Points on a hilly landscape, in no order, each with its height.
A ball rolls from a point to the lowest of its 2 nearest points, and stops where none of them is lower. Distance is the straight distance between rows; heights are no part of it.
Lus (h 85): [-51  29  12  -1  -9   7  45 -23   9  42  13 -51  25   4  71 -91  20  81
 -91  36 -29  -2  62 -30  29 -63  27  21  13  67  -4  -2 -28 -78  49  -5
   6  -5  -5]
Muvaz (h 211): [ -2   9 -14   9  34  49  27 -68 -53 -64   8 -40 -13  20 -28 -50  38  85
 -33 -56  -3   3 -40 -11  16 -41  28 -26 -78   3  80   6  39 -13  -7 -11
 -62 -85   7]
med (h 193): [ -9  56 -54 -33 -41  39 -12  19  49 -16 -45 -43 103  45  38  31  11 -57
 -25   2  16  25  -3   8  58  -4  38 -42  -4  -4 -37  54 -24  59  14   9
 -18 -16  57]
pafi (h 368): [ 20  -8  24   5  52  71  18 -44  55  -6 -20  18  -3 -21 -52 -16 -13  45
 -23 -24 -31 -51 -16  19  13  -9  31  16 -26 -67  67 -20 -23   0 -23  21
  -5 -49 -48]
teve (h 327): [ 18  24  15  -3   5  23 -33  54  10 -13 -13 -17  13 -18 -51  33 -14 -66
  17 -10  27  36 -36  -7  21  23  36 -64  17 -30 -10  25  12  64  26  54
 -48  -4  71]
fev (h 341): [ -5 -20  14  28  52 -65  33 -18 -34  -6 -32  24 -86 -17   9 -46  -9   4
 -23   0 -15 -40 -18  11 -18 -39 -52 -31  26   2  26 -77   5 -32 -17  14
  47  20 -73]
vel (h 149): [-20  -9 -23  -3  64 -19  27  -8  28 -18  -4 -45  -2  12  38 -64  -2  -5
 -88  36   4 -16 -10 -39  33 -27 -18 -36  58   5  28 -63  -1 -57  31  -8
  22  17 -18]
pame (h 230): [-10  28 -33   2 -23  33  -4  11   6 -27 -12 -48  58  23   5  18  12 -33
   0  -3  28  36 -16 -16  35   6  42 -32 -26 -15 -18  51   5  42  28  11
 -55 -27  76]
Dek (h 261): [ -6  21 -62 -28 -12  10  24  -7  -7  -9 -12  -6  23  45  28   5  28 -28
 -15 -29  -6  -8 -10  21  18 -37 -10 -22   8  -1   5  -7  -3  -6 -18 -21
   2 -12  -7]
vapim (h 334): [ 51  31  49 -38 -30  51  -7  42  64  27 -15  37  33 -37 -58  66 -23 -51
  54 -15 -11  -1  -5  30 -12  29  40  -8  -5 -66 -36  41 -20  53 -27  24
   7 -11 -17]
Nugiz (h 342): [-12  21  -2   1 -24  14  15  10 -22  12   9  -5   5 -16   3 -11  23  17
  14  -6  -9   5  24   9 -15  -5  18  14 -44 -19  -8  30 -25   5  12  -6
 -17 -37   8]
fus (h 166): [-29  60 -58 -39 -20  25  -2  37   8  -4 -55 -79  85  41  45 -20  12 -42
 -68  22  19  29   0   0  68 -24  25 -68  36  21 -30  19 -23  31  33  10
  -6  -5  48]
lufa (h 421): [  0 -24  11  31  -5 -14   8 -22 -27 -10  61   3  -6 -16  16 -13   6  46
  10  14  18   9  23 -25 -43  35   4  80 -64  -7   6  32   9 -27  19 -42
 -41 -33   9]
mev (h 449): [  5 -15  27 -15  -5 -12 -31  10  47  59 -57  25 -27 -25  34  -1 -28 -53
  25  38 -37 -32  13  15   8  -7 -27 -43  71 -23 -30 -18 -40  16 -13  38
  76  75 -75]
Madog (h 100): [-56  16  43  17  17 -20  18  23   6  65  -6 -62  12 -30  62 -98  -1  61
 -86  68 -19  -3  64 -46  36 -37  14  -5  53  65  -5 -14 -33 -57  76  22
  18  24 -16]
Buri (h 222): [ 28 -20 -39  -1   6  79 -11 -83  87 -35  22   5  21  24 -28  46 -13  -7
   8 -28  -4 -25 -47 -42  29  55  43  36  12 -63  37   6   7  17  -5 -18
 -27 -12  16]
fesot (h 492): [ -6  -5  64   0 -54 -39 -33  36 -18  59   3  -6   4 -83  19 -24 -15  60
  31  68  19  17  49  -7 -37  58  -7  56 -18  27 -62  74 -34  28  30  10
   6  21   4]
ses (h 117): [-17  26 -55 -12 -61  32  26 -60  62  16  18   3  43  24  74 -17  37  91
 -36  -2 -12 -22  62  27  -2 -40  39  95 -39  26  -9  37 -43 -48  19 -43
  22 -10 -17]
supok (h 376): [  8  74 -20 -65 -84  32  -3  44  31  23 -72  -2  64   9   8  41   6 -57
  23 -22 -27   1  22  50  36 -34  15 -49  26   1 -43  44 -43  67 -41  24
  14 -12   0]
rov (h 477): [ -1   4  61 -28 -58 -22 -10  27  15  77 -25  -4 -20 -99  27 -40  -5  78
  44  65 -15  -3  63  21 -44  21 -14  56  10   7 -59  62 -53  29  19  46
  38  28 -27]
pigu (h 260): [ 12   2  16   0  33 -12 -48  40  50  10 -12  -8  22 -12   2  24 -35 -83
  -2  25  29  20 -41  -8  33  38  -1 -60  80  -2 -28   0  -7  62  28  36
   4  61  38]
Katuv (h 278): [ -22  -38   18   33    3  -93   21  -31 -106  -24   45   38  -92   34
   14  -40   36   46   39  -18   19   -5   -2    7  -45  -31  -89   48
  -52   65   16  -47   58  -51  -21  -39   16    1  -26]
Zavum (h 62): [-73  31  24  21  15  22  24  16 -81   7   0 -73  19 -12   0 -89  16  57
 -70  22 -18  41  34 -33  17 -58  50 -33 -36  44  19   7  15 -54  58  11
 -64 -48  30]
radu (h 147): [-34  45 -42 -49 -32   8  19  29   6  29 -48 -71  67  39  67 -45  19   5
 -76  31   6  13  28   1  71 -47   8 -49  59  46 -29   0 -44 -14  29  17
  27   7   8]
Mus (h 416): [ 24  18 -33 -34  -6  49   4  -4  73  10 -20  15  44  24   3  52 -16 -72
  17 -14 -31 -20  -7  19  24  -6   6 -16  46 -33  -9  -2 -18  27 -40  -4
  23  19 -31]
popi (h 462): [-25  -2  36   5 -31 -27   5  16   1  58  -5  -5 -30 -59  39 -52   9  49
  21  43 -19 -11  58   2 -17  -1  -8  36  11   7 -25  17 -52  -5  27  21
  38  19 -36]
vef (h 625): [-20 -65 -27  43  55 -52 -34 -20 -11 -54  47 -21 -45   6  -7 -12 -26 -45
 -45   8  31  18 -15 -87  12  46 -25   2  72  26  27 -73  58 -20  42   4
 -22  34  38]
sutok (h 393): [ 15  46 -25 -51 -23  54  -6  30  60  16 -54 -21  64   9   3  33  -4 -73
 -15  -6 -13 -11   4  22  41 -13  21 -59  35 -28 -20  23 -41  44 -16  31
   4 -11  -7]
Rik (h 60): [-39  36 -32 -17 -43  20  44 -38  48  35  12 -26  37  30  97 -51  36  91
 -70  20 -15 -11  67   2  25 -64  33  52   5  61 -14  25 -39 -67  29 -20
  20   3  -9]
bepe (h 114): [ -62    4   30   41   52  -18    9    2   -6   11   20  -77   24   -2
   56 -101    4   39 -105   64   -1   -2   48  -72   32  -29    7    3
   34   62   14  -26   16  -82   80  -18  -16   10    2]
dozas (h 128): [-47  22  32  34  18  29  12  11 -93 -16  13 -45 -22 -36 -31 -74  19  57
 -28   7 -12  28  22 -22  -9 -31  47  -2 -79  10  31  24  16 -34  33   2
 -79 -69  29]
bera (h 354): [ 20  34  74 -19 -36  26  -5  69 -17  39  -7  11   1 -95 -67  -2  -3   9
  28   7  23  22  18  14 -41  14  44  -6 -55 -53 -40  62 -28  48  19  53
 -31 -54  19]
tobi (h 291): [ 34 -29  43  38  66   7   1 -17  51   8   2  51 -65 -70 -35  12 -63 -28
  -6  10 -10 -40 -26 -24 -18  26  16  16  42 -67  34 -40 -22   2  16  43
  14  44 -50]
Dibi (h 602): [-28 -10  39  42  -8 -35 -41  58 -83 -16  40 -31  15 -15 -16  -8 -28  23
  13  26  42  49  32 -20 -30  59  15  18 -49  30 -28  57  36   8  31  -1
 -74 -14  69]
Gimeb (h 152): [-37  -5  41  28  13 -63  29  13 -68  34 -17  13 -93 -49   9 -79  12  56
  -6  14 -28 -24  34   5 -34 -45 -33   6 -15  20  14 -33 -19 -41   4  12
  31   0 -55]
mez (h 491): [ 20  -5  60 -17 -43 -26 -76  53  17  27 -31  18  21 -17   6  44  -4 -20
  42  63  17  32 -19  31   0  70 -17 -13   8  43 -92  78 -26  53  -4 -19
  43  63  64]
paro (h 532): [ 32 -21  28  17  10 -11 -18  33 -38 -20  34  23 -44 -32 -64  52 -13 -23
  52 -19  14  34 -27 -18 -40  39  13  -7 -21 -23   8   4  23  19  -7  21
 -42  -2  45]
zupi (h 465): [ -6 -17  16  11 -29 -37  13 -10 -52  21  38  26 -31 -28   9 -13  19  49
  43   3  -2   3  30   8 -57  11 -25  66 -53   8 -15  23  -8 -17  -8 -34
   9 -18 -17]
Mun (h 223): [ 17 -34 -56 -11  41   6  -4 -51  62 -36  25   2  -5  29   6  29 -19 -64
 -25   1 -11 -15 -47 -39  20  31 -13  -2  82 -23  16 -73  19  -1   6 -11
  23  54 -10]
Feg (h 131): [-41  -5 -16  15  52 -20  28 -24   9 -21  25 -54   2  37  62 -82  22  19
 -94  42  20 -10  11 -53  27 -29 -25   9  33  48  26 -43  27 -77  47 -38
   4   7  -4]
Vimek (h 186): [ 14  -3 -80 -43  21  -4   4 -16  33 -48 -11 -13  18  50  22  29   0 -85
 -17 -10   7   5 -49  -9  35   0 -22 -41  85 -16  -4 -62  23   1 -18 -15
  24  48 -14]
naref (h 581): [ 14 -67  -5  33   7 -40 -26  19 -29 -37  53   9 -26  38  -3  68  13 -29
  41   4  32  27 -21 -31 -22  72 -28   6  14  58  -9 -16  40  -7 -19 -26
   1  69  55]
ripo (h 502): [ 20 -26  31  14   3 -35   1  21 -61   4  37  31 -40 -38 -38  24  -1  19
  60  -4  12  13  -5   0 -66  30 -15  25 -49 -11  -6  13   9  -3 -25 -18
 -17 -11  12]
rete (h 403): [ 24   0   7  -9  39  84   5 -24  84   0 -14  12   3 -22 -55  19 -23 -19
  -9 -15 -24 -42 -21  -5  19  11  43  -4  18 -81  33  -5 -21  14 -17  35
 -11 -26 -31]
vis (h 555): [ 27 -23  16  20  -9   5 -42  35 -22 -41  35 -13   3 -10 -57  57 -12 -14
  29   0  36  49 -17 -32 -17  73  29  -9 -25  -8  -1  37  35  29  17  14
 -71 -14  95]
rak (h 577): [ -6 -18  36  31  -1 -23 -49  78 -94 -41  35 -22 -11 -23 -68  27 -27   9
  29  -3  52  65   4 -21 -34  75  20 -13 -46  17  -8  45  60  24  22  21
 -90 -16 105]
duz (h 247): [  20   36  -63  -43 -114   17   17  -22   37   26   -3   38   62   -1
   20   60   21   76   49  -21   -3   11   51   49  -45  -21   28   91
  -64   -3  -52   82  -30    3  -32  -27   23  -21    0]
Zed (h 478): [ 19 -11  37 -32 -41 -29 -55  27  16  34 -33  21   9  19  36  50  14 -50
  62  43 -10  26 -17  29   9  42 -33 -36  25  31 -66  31  -8  42 -22  -3
  62  79  30]
Navi (h 191): [ -6   0  63  38  58 -39  39  14 -57  28 -31  24 -90 -81 -21 -66 -31  49
 -33   8 -31 -31  20  11 -28 -46  -2 -24 -25 -16  40 -35 -42 -34   9  34
  19 -23 -62]
koled (h 321): [  5  36  -4 -43  30  36  25  37  -6  24 -65 -15   8 -20 -35 -15 -13 -19
 -59  -9 -29  -7   6  13  32 -66  18 -94  23 -34  20 -22 -47 -14 -26  56
  -3 -48 -24]
bel (h 139): [-10 -30 -63  13   8 -27   9 -38   7 -49  44 -15   4  69  38  16  24 -34
 -10  -8  34  14 -23 -33  11  12 -21  18  23  29   7 -23  49 -21  13 -38
 -19  19  37]
zib (h 565): [-10 -72 -26  45  16 -64 -21  -2 -30 -54  66 -12 -19  69  28  22   8 -30
  10  11  55  23  -2 -56   5  50 -51  22  32  80 -13 -33  63 -34   5 -30
  -6  63  49]
vopar (h 375): [-11 -35   4  41  35   9   8 -45  20 -29  50 -10 -22 -13  17 -35   0  29
 -14   7   6 -13   4 -42 -12  32   8  59 -25 -13  44  -6  16 -27  28 -27
 -42 -23   6]
Mife (h 461): [-10  13   4 -25 -52 -24 -19  21   2  36 -38  -3  20  12  44  12  20 -34
  36  14 -10   6   8  24  19  -2 -26 -31  32  20 -49  18 -21  36 -10   9
  40  40   3]
kema (h 523): [ 30  10  10 -12   8  11   3   4  16  24 -34  60 -29 -11 -37  41 -34 -49
  47 -18 -43 -22 -17  49 -15 -32 -11 -26  26 -48   0 -26  -7  25 -77   6
  43  18 -75]
Fedeb (h 598): [ 13 -75   9  51  29 -37 -60  14 -27 -41  71   6 -51  -3 -35  59 -29 -30
   5  -5  27  29 -13 -66 -23 104  -9  17  26  33  23 -33  43  -5  13   0
 -24  50  62]
galor (h 533): [ 18 -53   4  17  -4 -33 -38   5  37  -7  23  -4  22  46  43  59   2 -49
  31  37  34  19 -26 -27  11  69 -29  -5  42  53 -42   5  13  23  -1 -23
  34  94  42]
topo (h 399): [  0  11   6 -12 -11  26  19  -8  36  46 -24  32   3 -21  -1 -14   2  23
  -9  -8 -54 -46  32  42   2 -35  -5   9  15 -25  15 -14 -61 -15 -28   6
  46 -14 -68]
nulu (h 323): [  2  15  60   9 -11  -5 -23  72 -30  21   8  -2  -2 -63 -36   0 -15  -8
  30  21  30  26   6   5 -21  26  20 -16 -24 -20 -24  47 -15  44  30  29
 -34 -15  35]
ruk (h 232): [  9  14 -40 -30  16   4 -18  18  58  -8 -21 -30  51  26  33  28 -12 -91
  -7  12  12   7 -37  -7  44  19  -5 -56  79  -6 -21 -19  -4  40   0  13
  17  47   7]
Mog (h 642): [-52 -41  34  58  29 -72 -46  49 -48  -4  21 -43 -11   7  28 -36 -31 -15
  -7  40  52  23  29 -37  13  38 -33  -3  38  57 -31  -3  44   3  48   7
 -27  51  33]
dogo (h 442): [ 11   5 -76 -40 -38 -19  15 -54  -8 -12  -6  44  11 101  40  29  35 -24
  26 -47   8 -26 -23  50  10 -46 -59  24   3  39  -3 -41  39 -26 -63 -65
  49  25 -46]
Mubad (h 254): [ 14 -25  59  41  53 -16  -5  23  18  25   7  30 -56 -93 -26 -12 -42  -7
  11  28  10 -23   7 -21 -27  25   7  17   5 -50  17  -7 -34  -5  24  36
  -3  20 -44]
vemu (h 189): [-24 -42 -26  41   6 -49  10 -37 -18 -37  74  -1 -17  59  46 -14  25   7
  -2   6  38  -3   9 -33 -15  12 -35  62 -19  51   3 -10  49 -51  14 -55
 -18  13  17]
vuto (h 288): [  9  -6  44  25  30 -17 -11  48 -21  20  -2  12 -39 -59 -32   1 -27 -27
  22   8  13   6  -8 -12 -23   5   7 -28   0 -37   3  -5 -12  20  16  45
 -12  11  -1]
selod (h 233): [-20 -54  17  40  10 -74   6 -24 -63 -22  77  17 -53  28  27 -24  17  38
  27   3  25  -5  20 -24 -41  18 -61  74 -41  55   4 -19  46 -56  -6 -53
  -4  17  -7]
Rezab (h 165): [-16  15 -37 -38  26  16  22  10  34   7 -27 -59  46  22  44 -43   7 -17
 -83  26   1  -4   4 -22  53 -28   1 -57  54   6   5 -28 -30 -42  24   2
  18   0 -15]
Vub (h 285): [-23  51 -20  -4 -46  41  11  14 -30  -9  -7 -33  43   1   2  -2  31  10
  -5  -5   7  36  22   4   6 -14  56 -11 -72 -10 -15  62 -12  23  23   7
 -49 -61  56]
tafe (h 329): [ 10 -40  21  42  70   4   4 -43  42 -20  24  22 -60 -45 -29 -16 -34  13
 -23  -5 -16 -36 -27 -35 -15  31   3  30   7 -45  62 -50  -2 -10  20  20
 -18   1 -25]
tinab (h 284): [-19  -2  10  24  24 -18 -35  53  -2   3   0 -40  17  -7   5 -10 -23 -51
  -8  30  42  25 -12 -21  19  27   8 -43  43   9 -14  10   7  43  51  22
 -35  25  57]
taru (h 549): [ -6 -61  -9  29   4 -62 -22  -2  -1 -13  25 -10  -5  64  59  11  11 -44
  26  43  49  11  -6 -43  21  33 -66   1  43  70 -41 -29  39 -15  10 -21
  27  86  25]
gizem (h 304): [-13  29  -7  -1  25   6 -23  68 -18  -5 -36 -45  16 -17 -27 -16 -15 -65
 -26  13  31  34 -29  -6  35 -10  21 -93  42 -12  -9   0   5  51  43  55
 -40  -1  52]
tifo (h 612): [  7 -47  -5  30  40 -27 -26  -1 -11 -24  40   8 -46 -14 -32  21 -30 -47
  -2  -1  20  17 -26 -51  -7  41  -6 -12  44  -2  27 -43  23   9  18  23
 -23  27  37]
vobot (h 653): [-73 -18  52  67  -3 -68 -54  46 -49   6  31 -44  12   7  45 -51 -22  27
 -16  54  43  14  63 -31  12  48 -14  41   6  81 -53  29  41  -8  63 -10
 -36  35  25]
mebed (h 98): [  7  36 -56 -54   3  16  35 -23 -54 -27 -40  -4  15  53  -1 -21  31  30
 -54 -64 -21 -13 -28  57   6 -87 -21 -43 -34  17  67 -49  11 -23 -48 -13
   0 -69 -32]
Rivup (h 646): [ 36  32  -6 -37 -66  19  22   7 -43  16  -2  57  21 -25 -59  48  25  39
  73 -46 -19  16  10  49 -62  -9   7  42 -80 -35 -27  51  -4  13 -51 -24
   2 -70  -2]
nibo (h 224): [  -1  -13   72   52   74  -14   17   29  -22   21   -9   18  -81 -104
  -32  -57  -42   26  -29   30    2  -23   20  -24  -25   -9   19    5
  -20  -38   37  -11  -37  -26   40   48  -21   -9  -44]
mosir (h 504): [ 23 -11  60  12  -7 -12 -73  69  23   3   6   8  25 -26 -16  50 -29 -30
  22  44  47  37 -29   5   0  88   5  -6  18  21 -52  65 -18  57  13  -9
  -8  51  82]
nimiz (h 257): [-26 -12  -7  13   0 -69  29 -25 -79  -2  -4  28 -84  37  26 -44  41  28
  19 -26   3 -17 -11  25 -25 -55 -87   5 -25  43  14 -68  39 -41 -28 -26
  42   5 -46]
Meze (h 150): [ -1  23 -21 -16  17  35  37 -50 -42 -26 -10  -6   1  35  -5 -40  34  65
 -40 -57 -24 -13 -17  33  -1 -64   9 -16 -71   1  68 -15  18 -23 -14 -14
 -21 -78 -16]
tez (h 445): [-27   2  -5  -3 -31 -18   7  14  14  51 -25 -17  -1  -5  55 -36  21   2
   4  25 -15 -16  31   6  14 -11 -22 -12  35  19 -28   4 -40  -4  11   9
  42  27 -30]
kase (h 190): [ -3  14 -72 -25 -99   9  14 -55  60  25  12  36  50  28  56  32  27  72
  18 -17  -3 -17  55  48 -20 -27  21 115 -50   9 -31  56 -36 -25 -10 -46
  40  -6 -25]
Nezes (h 654): [ 26  13  10 -17 -63  -1   7  23 -42  18  20  20  21 -35 -26  41  14  37
  58  -6  16  30  16  12 -66  29  10  33 -77  -7 -42  64 -10  19 -13 -16
 -16 -43  32]
kuru (h 480): [ 13  -9   7 -29 -29 -12 -19   6  14  45 -42  37 -21   5  20  29 -10 -58
  56   9 -46 -12  -1  30  -1 -17 -36 -33  38  -9 -29 -20  -8  12 -56   6
  71  54 -56]
Merek (h 297): [ -5  22 -30 -25  34  44  32  -4   9  -6 -28 -19  12   8  -9 -20   7  -8
 -47 -18 -22 -10 -16   6  28 -38  11 -52   1 -25  35 -19 -20 -17 -12  12
 -10 -43 -11]
mede (h 326): [   3   37  -11  -20   36   11    2   67  -19    9  -60  -36  -12  -25
  -37   -9  -19  -62  -35    3    6   18  -23    1   26  -42   11 -110
   46  -29   -1  -23  -18   16    5   68  -11   -7   -4]
rigo (h 427): [ 32  20  -1 -33  -1 106   0 -11 110  21 -29   5  56  -2 -32  39 -19 -49
  -2 -13 -26 -43   6  16  38  -3  43   2  25 -65   9  15 -38  29 -30  19
   1 -21 -32]
turo (h 330): [ 34  -6  16  -8  43  72  28 -74  19 -23 -26   0  15   6 -62 -24   0  89
 -30 -62 -34 -44 -22  22  20 -41  27  -6 -52 -44 104 -27   9   1 -30  23
  -8 -78 -53]
simus (h 296): [ 30  27 -51 -42 -95  25   4 -29  24  14  -2  59  61  35  -9  79  10  20
  61 -41 -24 -10  24  64 -27 -24  11  72 -47 -18 -26  54 -12   2 -60 -56
  38 -19 -17]
zet (h 345): [ 45  17 -53 -32 -39  33   5 -37  27  -6   6  59  47  69 -11  93   3 -30
  59 -55 -28 -12 -17  56  -8 -15   3  49 -26 -17   1  17  19   6 -77 -69
  30   2 -17]
dis (h 178): [  2 -21 -44  -9  69  16   9 -47  72 -43   5 -27  -7   8  11 -24 -15 -21
 -68  13 -12 -25 -37 -38  32   7 -12 -15  66 -24  43 -60   0 -30  26   1
  11  15 -13]
vutin (h 353): [ 27  12  -8 -13   1  21 -10  22  24  -9   7   8  14   3 -23  65 -11 -61
  42 -19   1  18 -29  -3   7  28  19 -36  16 -29 -11  13  10  41 -12  18
 -19   5  35]
nuku (h 596): [ 32  36   7 -27 -21  65  10   5  21  12 -21  49  17 -19 -69  38  -3  -8
  47 -44 -39 -19   7  61 -15 -21  23  20 -35 -66  10  19 -18  21 -60   0
   2 -57 -38]
Fotor (h 203): [ -21  -33   33   18   -1  -81   22  -26  -65   23  -27   45 -109  -10
   23  -57   24   44   28    4  -30  -32   15   28  -45  -47  -74   24
  -17   26    9  -57    4  -42  -26   -5   65   21  -75]
vido (h 396): [ 37  -2 -70 -32 -11  12  11 -50  12 -18   6  60  21  82  -2  65   2 -37
  41 -56 -29 -21 -45  54   3 -24 -31  27  15   6  12 -35  44   8 -81 -61
  42  34 -40]
susef (h 501): [ 15 -27 -55 -12 -26 -34   3 -24  -6 -30  24  16  10  98  42  70  39 -51
  43 -13  30  18 -35  -8   7  10 -38   1  14  54 -34 -16  43 -14 -31 -54
  29  60  26]
febif (h 378): [ 22  60  60 -43 -51  50  -4  70  20  43 -35  15  21 -77 -58  12   5  -8
  23 -11  -5   6  26  45  -4  -7  49 -30 -22 -57 -44  60 -49  57  -5  64
  -5 -47  -5]
dami (h 562): [ 36   3   3  -8  28  34   8 -14  30  -3  -1  52 -15 -10 -57  46 -26 -25
  38 -39 -30 -17 -30  29 -16  -1   6  10   2 -58  20 -22   2  24 -50   6
   9 -14 -34]
burep (h 377): [ -7 -21 -21   3  53 -44  23  -9  11  -5 -28   4 -43   3  27 -36 -10 -32
 -41  18  -6 -34 -24  -8   9 -29 -51 -39  67   2   9 -79  -3 -35 -13   2
  56  47 -64]
Lum (h 629): [-10  19  15  15 -49 -20 -10  39 -65  -8  28 -14  21 -11 -17  14   7  23
  32  10  30  51  24   0 -35  25  23  16 -73  12 -35  64  11  28  22 -11
 -49 -37  63]
geno (h 309): [ 41  24  15 -27 -38  60 -10   4  65  11  -4  16  59  -7 -22  66  -9 -23
  42  -8   8  -1   0   9  -3  45  47  18 -30 -58 -29  56 -17  42  -9   3
 -15 -23  24]
Lale (h 299): [ 24  -2   9 -13  70  31  35 -75 -11 -51 -24 -20 -13   7 -46 -45  -7  87
 -60 -52 -24 -22 -39  -8  20 -54  11 -62 -33 -26 104 -50  25 -19 -14  33
 -14 -74 -36]
Zules (h 266): [ 10  -5   6  16  55  57  17 -64 -16 -63  -5 -27 -34 -18 -68 -38  11  75
 -40 -46  -4 -10 -51 -37  34 -13  39 -30 -31 -29  83 -18  19   5  -3  27
 -51 -74  -1]
pini (h 270): [  0  -4 -10  19  27  -9  35 -60   4  -7  24  20 -20  22  19 -36  24  61
 -20 -38 -22 -46  -8  35 -32 -23 -33  51 -47   7  61 -45  14 -26  -4 -42
  22 -24 -53]
gura (h 317): [ 26 -19  10  29  48   2  31 -61   7 -16   9  30 -31   1 -32 -15 -11  58
  -5 -47 -40 -45 -19  40 -42 -12 -25  37 -44 -31  89 -71  23  -5 -14  -2
  22 -25 -70]
Kigen (h 518): [ 41 -41  17  24  -2 -11 -55  35  39 -23  38   3  15  11  -8  86 -13 -33
  32  28  29  35 -30 -20  -9 107   8   4  19  31 -26  28   3  39   3 -12
  -5  69  68]
duso (h 77): [  9 -28 -95  -6   3  12  -4 -90  16 -82  38 -16  11  77  11  29  25 -22
 -24 -40  13   9 -56 -45  25  17   6  20  13   2  36 -21  58  -4   8 -43
 -29  -9  50]
sekig (h 156): [ 11 -20 -61  11   5  53 -14 -92  38 -73  25 -20   4  33 -23  25  13   3
  -8 -40   7   0 -58 -62  40  39  37  12   1 -33  43   8  30  11   6 -25
 -52 -35  45]
Nilo (h 272): [ 37   0 -17  -8  -8  74   5 -49  94  -1  11  23  52  13 -13  54 -16 -12
  31 -13 -15 -29 -10   2   3  40  34  54 -15 -72   7  28 -15  11 -15 -24
  -9 -16  -4]
nul (h 355): [ 34  61  38 -54 -69  37 -14  62  33  30 -43  27  36 -29 -43  55  -4 -51
  50 -24 -24   8  12  55  10 -10  27 -42  -1 -29 -49  53 -40  68 -35  34
  12 -25  -5]
tir (h 671): [-91   8  54  37 -31 -63 -70  65 -79   1   2 -28  30   9  24 -29 -23  38
  -4  62  44  45  45   5  13  44   1  26   3  82 -84  73  28  21  51 -12
 -37  23  73]
Ziza (h 621): [ 32  46  37 -36 -42  39  16  42 -28  25 -19  49  -6 -66 -92  33  12   8
  61 -42 -18   4  14  54 -45 -19  25   6 -65 -68 -22  39 -12  29 -51  22
  -9 -83 -19]
buta (h 475): [  5 -16 -58 -16 -54 -37  10 -44 -32 -13  23  39  -9 103  47  47  46 -10
  51 -29  31   0 -16  23  -3 -26 -53  35 -34  59 -32  -8  40 -34 -38 -68
  43  36   0]
gaku (h 99): [ -69   62   33  -18  -10   19   64    5  -96   39  -10  -49    9  -23
    6 -100   15  100  -70    8  -47   45   45   -8   14  -97   58  -21
  -30   52   13    7  -12  -69   39   31  -44  -52   28]
Lek (h 424): [  5   1   4 -16 -15  17   0  -8  78  55 -22  18  18 -11  34   5 -12 -22
  11  17 -40 -48  26  21  12  -4 -16   4  58 -20 -17  -3 -60   4 -13   6
  64  40 -67]
Pog (h 279): [   6  -39   29   23   27  -74   15  -30  -53   10  -40   66 -106  -10
    4  -17  -11   -9   41   -1  -28  -27  -18   31  -41  -30  -65  -16
    5   -4    9  -70   21  -23  -50    4   65   39  -79]
sego (h 217): [-15   2 -41   6  16   0  31 -34 -15 -20  18  -1  -7  38  25 -24  30  13
 -20 -27  -2 -12 -15  15  -5 -27 -17  11 -27  11  32 -21  15 -25   0 -35
  -8 -25  -8]
fiko (h 364): [ 10  13  21   8  22  14  32 -31   2  19 -16  41 -22 -18 -29 -21  -3  53
  -5 -30 -47 -47  15  55 -27 -36 -16  29 -31 -30  53 -34 -32 -10 -29  -2
  36 -36 -78]
lib (h 634): [-49 -45  -6  61  58 -65 -30  40 -49 -33  26 -48 -35   7  14 -53 -25 -31
 -40  25  46  25   5 -65  13  11 -28 -17  65  46   3 -47  68 -18  52  11
 -32  36  23]

For each start below, name the point where the ball stops.
lib | tez
rigo | mebed
kema | sego
Mus | duso
buta | Rik

Call two points neighbours if one is among the 2 nearest of the other. Go from one point of each pair to the other, from neighbour to neighbour, staying as low as possible. Name the highest point that can't be avoided.
radu / Rik | Rezab
sego / Gimeb | vutin
tez / Rik | tir
Gimeb / duso | Katuv
sego / radu | mede
radu / Vimek | Mun
